Each row is a point on a landscape with many valleys, with its height.
A ball rolls from a point to whichever of its 2 nearest points has the largest drop for the distance, and stops where none of them is lower. Distance is the straight distance between rows; heights are no part of it.
K_270: [  4 -14 -56  18 -33 -30  -1   9 -28 -16 -24  -1 -22 -11 -19 -10  24  14
 -18  15   9]  height 3.60
K_706: [-17   3   7  29 -43  -2  15  12 -25  11 -21   0   1 -22  24  -2  -3  -5
  -2  -7 -14]  height 6.34
K_850: [-20  17 -40  30   6  22   2   5  26 -10 -21  12 -11  -9  30 -10  47   1
  20   1  -8]  height 4.22
K_941: [-14  14 -68  24   0   0  11  12  15 -17   0  15  19 -30  17 -26  28  -4
  14 -32 -28]  height 3.81
K_465: [ 40  53  13   8 -12 -11  48 -15   2  20  -8 -24  26  21 -15 -28 -21  23
  -8   7 -14]  height 3.63
K_728: [  3 -16  -1  40  11 -22  28 -24  -9  22 -19  -2  63 -15 -35 -12 -24 -20
   2  -8 -30]  height 6.86
K_122: [-13 -27 -58  10 -69 -40 -13  13 -20 -15   4  10 -31  -9  -5  -6 -26   6
  -5  15  19]  height 4.15
K_915: [-36 -37 -33  -1 -89  -9   6  36  -3  -2  12   6 -24  20  12   3 -12  16
  18  52 -14]  height 8.09
K_895: [-28 -11   4  49  -8 -27  -2 -25   2   0 -14  23 -40   7 -16 -12  36 -11
 -31  -9 -58]  height 3.74
K_642: [ 33  50  16 -18 -42 -28  48  14 -15  15 -14  -4  29 -23  -8 -16 -30   9
   2  -2 -11]  height 2.74
K_264: [ 37  29  42  -8  17  30  24 -24  21  16  10 -29  42  20   3   2 -24 -20
   4   4   7]  height 5.74
K_458: [ -4  14  13  10 -25  14  -4   4  19  14   3  31 -28   1  11  13  57  25
   1  19 -25]  height 5.90
K_76: [ 42  40 -13  20   1 -26  -8  21   8 -15  11   8  -8   6 -42 -24  -8   4
  -9 -20 -51]  height 3.40
K_656: [ 12 -43  28  30 -15 -11  17  -2 -47  25  -1  -9  50  -8 -21   0 -30 -16
  -9  -2 -15]  height 6.67
K_175: [ -9 -51 -31   6 -33 -30  -9  15 -38 -10   6   6 -12 -14 -18   0 -35 -23
 -17  -7  19]  height 4.61
K_840: [-13  -4  -2  19 -43   2  -9  16  -5  17  40  45 -44 -10  -2  22  31   7
   8  20 -35]  height 6.27
K_469: [ -3   3 -32 -36  35 -38  28 -17 -23   4 -53 -16   4 -30  -2 -16 -10   5
  22  -3  39]  height 4.00
K_340: [ 44  42   9 -18  11 -15  45 -12  20  10   0 -51  20  51 -17 -28  16  20
 -22  20   1]  height 4.34
K_618: [ 20 -50  10 -36 -23 -10 -24  17 -11  14  51  -8  -2  19 -36  30  26   9
 -30  21 -11]  height 5.47
K_277: [-31 -38  16  14  25  -6   4 -27 -23  19 -19  -4  25   2  -6  -6  -8 -26
 -24  -9 -11]  height 4.59
K_40: [-31  12   2 -36  30  10  23  -8  21 -22 -44 -26  13 -32  40   4  23 -10
  24  13  42]  height 2.81
K_420: [ 35  -5 -28  57  12  -4 -17   1  -9  22 -14  25 -46   7 -42  20   3   1
  13  -2 -11]  height 7.29
K_258: [-16  32   3 -53   5 -13  12  15  20 -12 -52 -32 -15 -25  50  -3  25  25
  -2   9  35]  height 2.06
K_62: [ 16  29  57 -28  27  11  -2  -5   9  15  20 -38  18   7   9  -6 -48  -1
 -17  -5  -2]  height 5.46
K_616: [ 55  23   5   8  45  -9   6 -24  28   7  22 -12  44   7 -44  -9 -53 -18
   4 -36  -4]  height 5.34
K_154: [-37 -45  10  12 -13 -12 -14  -2 -44   1 -12  20  -8   0   7   6  -7 -18
 -23  -9  19]  height 5.00
K_391: [ 22  40  24 -41  -2 -27  23  10 -25   6 -21 -27   8 -20  10 -11 -46   2
  -1 -18  12]  height 1.83
K_103: [ 32 -14 -11 -14 -21 -20  37  11 -43   5 -13  -7  53 -44 -29   2 -36  23
  20  -2  38]  height 4.60
K_99: [-41 -50  17  29  19  -8 -15 -31  -7   9 -20  37 -17  15 -14   6  21 -25
 -26  -8 -28]  height 4.16
K_91: [ 11 -13  -8   0  -5 -12   7  25 -20  -8   0  10  46 -52  13   5 -31   5
  35 -23  31]  height 5.26
K_419: [ 10  35  -8 -31  19 -25 -25  17  11 -32 -28  -4 -57  -8  19   2 -14   8
 -27 -35  23]  height 3.21
K_916: [-18   6  35 -29  43  17 -42   7   1  14  26  -4   3   7  12  -1 -30  -3
 -21 -18  -6]  height 4.97
K_485: [-12  23 -24  44  -4 -32  -5 -19   0 -14 -36   3 -17   0  -9 -26  -2  -3
 -20 -23 -71]  height 3.33
K_64: [-11  14   7  25  -2  18  -4 -27  10  -1 -21  34 -47  28  20  22  45   7
   5   0   4]  height 5.52
K_870: [ 14  45 -34  40  11 -29   6 -14  32  -7 -14 -17   1   8 -16 -36  -5  12
  -5 -11 -50]  height 2.90
K_346: [-18 -42  22 -32 -73   1  -9  16 -21  -2  17   8 -28  16  28  27  26   3
  -9  28  14]  height 8.48
K_251: [  4  27   6 -21  38   7 -30  -4  36 -30  -1  -9 -36  19  23   2   8  -3
 -11 -14   7]  height 3.64
K_676: [ 78  17  -7 -25 -24   9 -12  58 -15  -9  25  -3   0 -17 -13  13 -12  16
 -14 -15   1]  height 5.92
K_450: [ 44 -37  -1  -9  -7 -16 -20  28  -7 -21  47  -7  21   8 -44   5  23  12
 -29  -8 -20]  height 4.98
K_466: [-29   3  50 -23  28  71  10  -7  -5  23   3  -8  17   9  29  17 -18  -9
  20   5  61]  height 6.60
K_492: [-10  17  -5  -9  62 -13 -18 -34  39 -17   7 -29 -18  20   5 -18 -14 -10
 -18 -15  -8]  height 4.06
K_847: [ 19  -4  13   8 -15   2  -2  20 -20  -4  -5 -11   8  -4 -14  -1   5  13
 -19  -2  -9]  height 5.95
K_252: [ 11 -41   4  -8 -24 -50  25   5 -17 -12  -2  -7  78 -40 -23  -9 -28  -1
  10 -18  14]  height 3.73
K_75: [-57 -32  35 -16  36  19 -22 -18  35 -28  -9   1   1  10  24  -9  24 -54
 -24  -1  -1]  height 4.80
K_172: [  2 -55  27   4 -31  -4 -20  16 -54  26  26   8   8   4 -24   6 -35  -8
 -20   5  -9]  height 6.26
K_212: [-28 -24   1  -6 -92 -13  13  22 -21 -13 -17   3 -22   2  25  -2  -2   2
 -11  24   6]  height 8.43
K_319: [-14 -30 -54  17 -51 -15  25  22  -8  -7  41  10  26   1  10 -13 -22   7
  38  -3 -41]  height 7.24
K_704: [ 18 -14   7  30  -6  24  -8  31   4 -17  14  11  29 -35  17  16  -4  10
  32  -9  21]  height 5.78
K_768: [  6   2  41  14 -20  34  11 -17 -27  37 -15  31 -36  19   9  10   5  -4
   7  14  21]  height 6.93
K_478: [ 37   4   3 -11 -44 -13 -10  42 -15   1  27  -6 -26 -10 -27  20 -14   1
 -24  -3 -24]  height 5.53
K_233: [-29   9  21 -21  27 -30 -16 -28 -21  27 -12 -18 -14  37 -33 -38 -37  -6
 -49  -4 -30]  height 4.96
K_690: [-27  -7 -32   9  14  39 -14  14  46 -36  10  17   6  -5  24  23  81   2
  29  21  18]  height 3.25
K_765: [-26   2   5  18  19  37  -4 -13  42 -25 -23  12  -8   0  28   0  66  -8
   7  22  13]  height 3.78
K_993: [  7  -9 -14  10 -66   1   8  41  -6   7  41   8  29 -16  11 -20 -31  10
  25 -19 -21]  height 6.82
K_691: [  6  16  -6  48  20  19  24 -37  25   5  -8  -8  55  -6 -33  -9 -11 -37
  15  18 -37]  height 6.44
K_574: [ 12  11 -65  -5  39 -41  -3   1   4 -19 -45 -18 -23   4 -20 -21  18  25
 -14  -2  32]  height 2.55
K_497: [-22  23 -24  20  35  17  39 -30  14  -3 -48 -11  -1 -37  22  -8  -4  -4
  61  17  59]  height 5.08
K_360: [-49 -43 -64  14 -41 -24  14  23  26 -16  16  14   4  19  24 -28  -8  16
  29  -2 -55]  height 7.55
K_448: [-21 -37 -13  -7   3 -34  36 -13 -25 -13 -27 -24  72 -34 -22 -15   9  -5
   0   7  14]  height 2.79
K_120: [-17  12  31  33  46  62  15 -34   0  17  20  -3   4  16  24  17 -15 -18
  36   3  81]  height 7.04
K_741: [-46   6  46 -14  29  16 -34 -45 -16  36  23 -19  18  21  17 -17 -50   2
 -18   9  23]  height 5.77
K_339: [-21  19  16 -37  35 -10 -47 -17  -5  13  25  -5 -24  37 -10 -19 -26  -4
 -40 -14 -19]  height 4.58
K_117: [ 48 -25 -22   3  30  -7 -30  14  30 -19  36   5  26  10 -43  10  16   4
  -8 -34 -31]  height 4.44
K_899: [ 11  39  -1 -57  -7 -31   7  31   6 -28 -38 -33 -42  -8  26   5  -3  21
 -16  -4  11]  height 2.73
K_30: [  8  39  20  24  -7  26   6 -11  18   6 -14  -2 -42  18  32  -9  26   5
  29  10   6]  height 5.12
K_914: [ -6 -23 -19  32 -36  14 -18  33  13 -20  48  16  20 -19  32  10 -19  10
  41 -20  -6]  height 6.30
K_29: [-43  -8  67 -12  12  43 -11   1  27 -22  -4 -12  15   4  31  -1  38 -31
 -29  25 -24]  height 5.16
K_459: [-19  12  60 -10  11  67  -3  10  29 -29  -5  -5   9  -4  52  14  27 -37
   8   4  13]  height 5.55
K_559: [ 65  34  15   3  19  11  -2   9  11   0  15  -2  29   0 -13   9 -41   5
   6 -36  -9]  height 4.74
K_589: [ -7  24 -58  31  17  -8  12  -9  40  -2   3   6  18  -9 -11 -35  16  -6
   4 -24 -75]  height 3.35
K_957: [ 18  23 -64  -3   1 -54  22  20 -26 -11 -49 -15  -7 -19 -29 -11   6  17
 -20  15   1]  height 3.08
K_697: [ 40  22  -3  13  47 -10 -22  -2  35  -4   4  -7  18  16 -37 -12  -1   1
 -13 -31 -44]  height 3.89
K_868: [  1 -13 -59  13 -56 -17 -28  19   0 -21  27  30 -50 -16  -6   5  -3  14
   8  -3 -13]  height 4.62
K_156: [-48 -45 -44  10 -49 -10 -13  24  20 -16  18  31 -28  23  20  10 -10  20
  39  27 -32]  height 7.81
K_820: [-42  14  22 -40  43 -17 -18 -25 -23  35  -5 -27  11  20  -3 -27 -56  16
 -32   6   3]  height 5.33
K_682: [ -2 -22 -48  11  20  11 -17   6  29 -36   6  27 -16  -3  10  11  75  27
   6   4  44]  height 2.65
K_415: [-39  -1   2 -21  41  -4  25 -20  -8   3 -36  -6   2 -13  25  -6 -17 -11
  17 -10  55]  height 3.44
K_652: [ 32  -8 -21  -3 -74  -3 -39  31   0  -4  39  22 -38  -7 -20  24 -17 -10
   9   3  -9]  height 5.09
K_909: [-28  41 -12   5  18   8  28 -28  35 -27 -33 -26   6 -36  35  -3   6 -34
  54  33  22]  height 5.58
K_463: [ 66   7  10 -12  -5  37 -28  42 -20   5  20   9 -13  -2 -13  35  -3  20
  10  -8  30]  height 6.29
K_132: [-28 -15  41  -8  15  30  -1 -30 -30  25  14  36 -25  31   0  45  53   3
   8  26  33]  height 7.56
K_373: [  1   2  19  27 -44   5  -9 -10 -24  27  -7  43 -56   6  -1  17   5 -11
  -6   7 -25]  height 6.61
K_632: [ 64  14  13  -5  40  36 -18   9  10  18  29  -4 -16  23 -17  26  10  21
  20  -3  13]  height 6.68
K_390: [-61  10  51 -27  34  53 -19 -37  -9  12   6   1  14  24  31 -11 -16  -9
  -5  11  31]  height 6.19
K_362: [ 13  19  26   0  27  54   7  15  29 -21  13 -25  21  -6  34  29   2 -26
  18  11   5]  height 5.94
K_147: [ 23  32  10  15  12  -9  16 -35  50   2   5  -8  55  -3 -32 -26 -44 -22
   7 -15 -38]  height 5.93
K_499: [ 22  24  20 -24  20   0  36 -45  16  32  24 -45  42  28   1 -27  -1   0
  -7  20  16]  height 5.07
K_185: [ -9 -20  44 -20   2  27  -3 -17 -39  61  13  34 -37  20  -4  30  12  15
 -13  15   3]  height 7.25
K_844: [ -4 -45  19 -29 -18  14 -22  11 -46  39  34  16 -18  16 -45  27   5  -9
 -31  27  -1]  height 5.87
K_535: [-46  -7  16 -24  51  -9 -22 -20  27 -27 -18 -14   0   4  11 -18   0 -28
 -41 -24 -13]  height 4.46
K_529: [ 17  45  26  13  -8  23  11  14  30   9 -10 -23 -10  -3  30 -10  -5  10
   7  -7 -29]  height 4.65
K_141: [ 10  -7 -49  -7  55  -9 -13  11  20 -25 -24  -2  -9   2   3   6  45  22
 -13 -11  40]  height 2.03
K_217: [  1   3 -26  -3  30 -22  40 -45  -1   6 -35 -16   8 -29  -9  -9 -21  -5
  63   7  55]  height 4.55
K_482: [-25 -40   6 -26  -7   1  -7 -24 -42  25  31  49 -22  21 -26  37  53   2
 -19  23  28]  height 7.86
K_363: [ 34  39  25  -4  20  12 -20  28  29 -15  -1 -12   5 -21  23  12 -17   8
  -4 -28 -17]  height 4.19
K_393: [-21 -50  19 -33 -43   9   6  -2 -54  -7  21  43 -20  18  16  39  42   1
   2  15  43]  height 8.17
K_54: [ 47  -9 -16  15  19  11  -3   7 -17  22  13   9 -24  11 -37  28  21  31
  16  15   3]  height 7.02

For each start below, name the point where the ball stops.
K_54 => K_122
K_656 => K_870
K_915 => K_448
K_482 => K_363
K_420 => K_363
K_29 => K_258
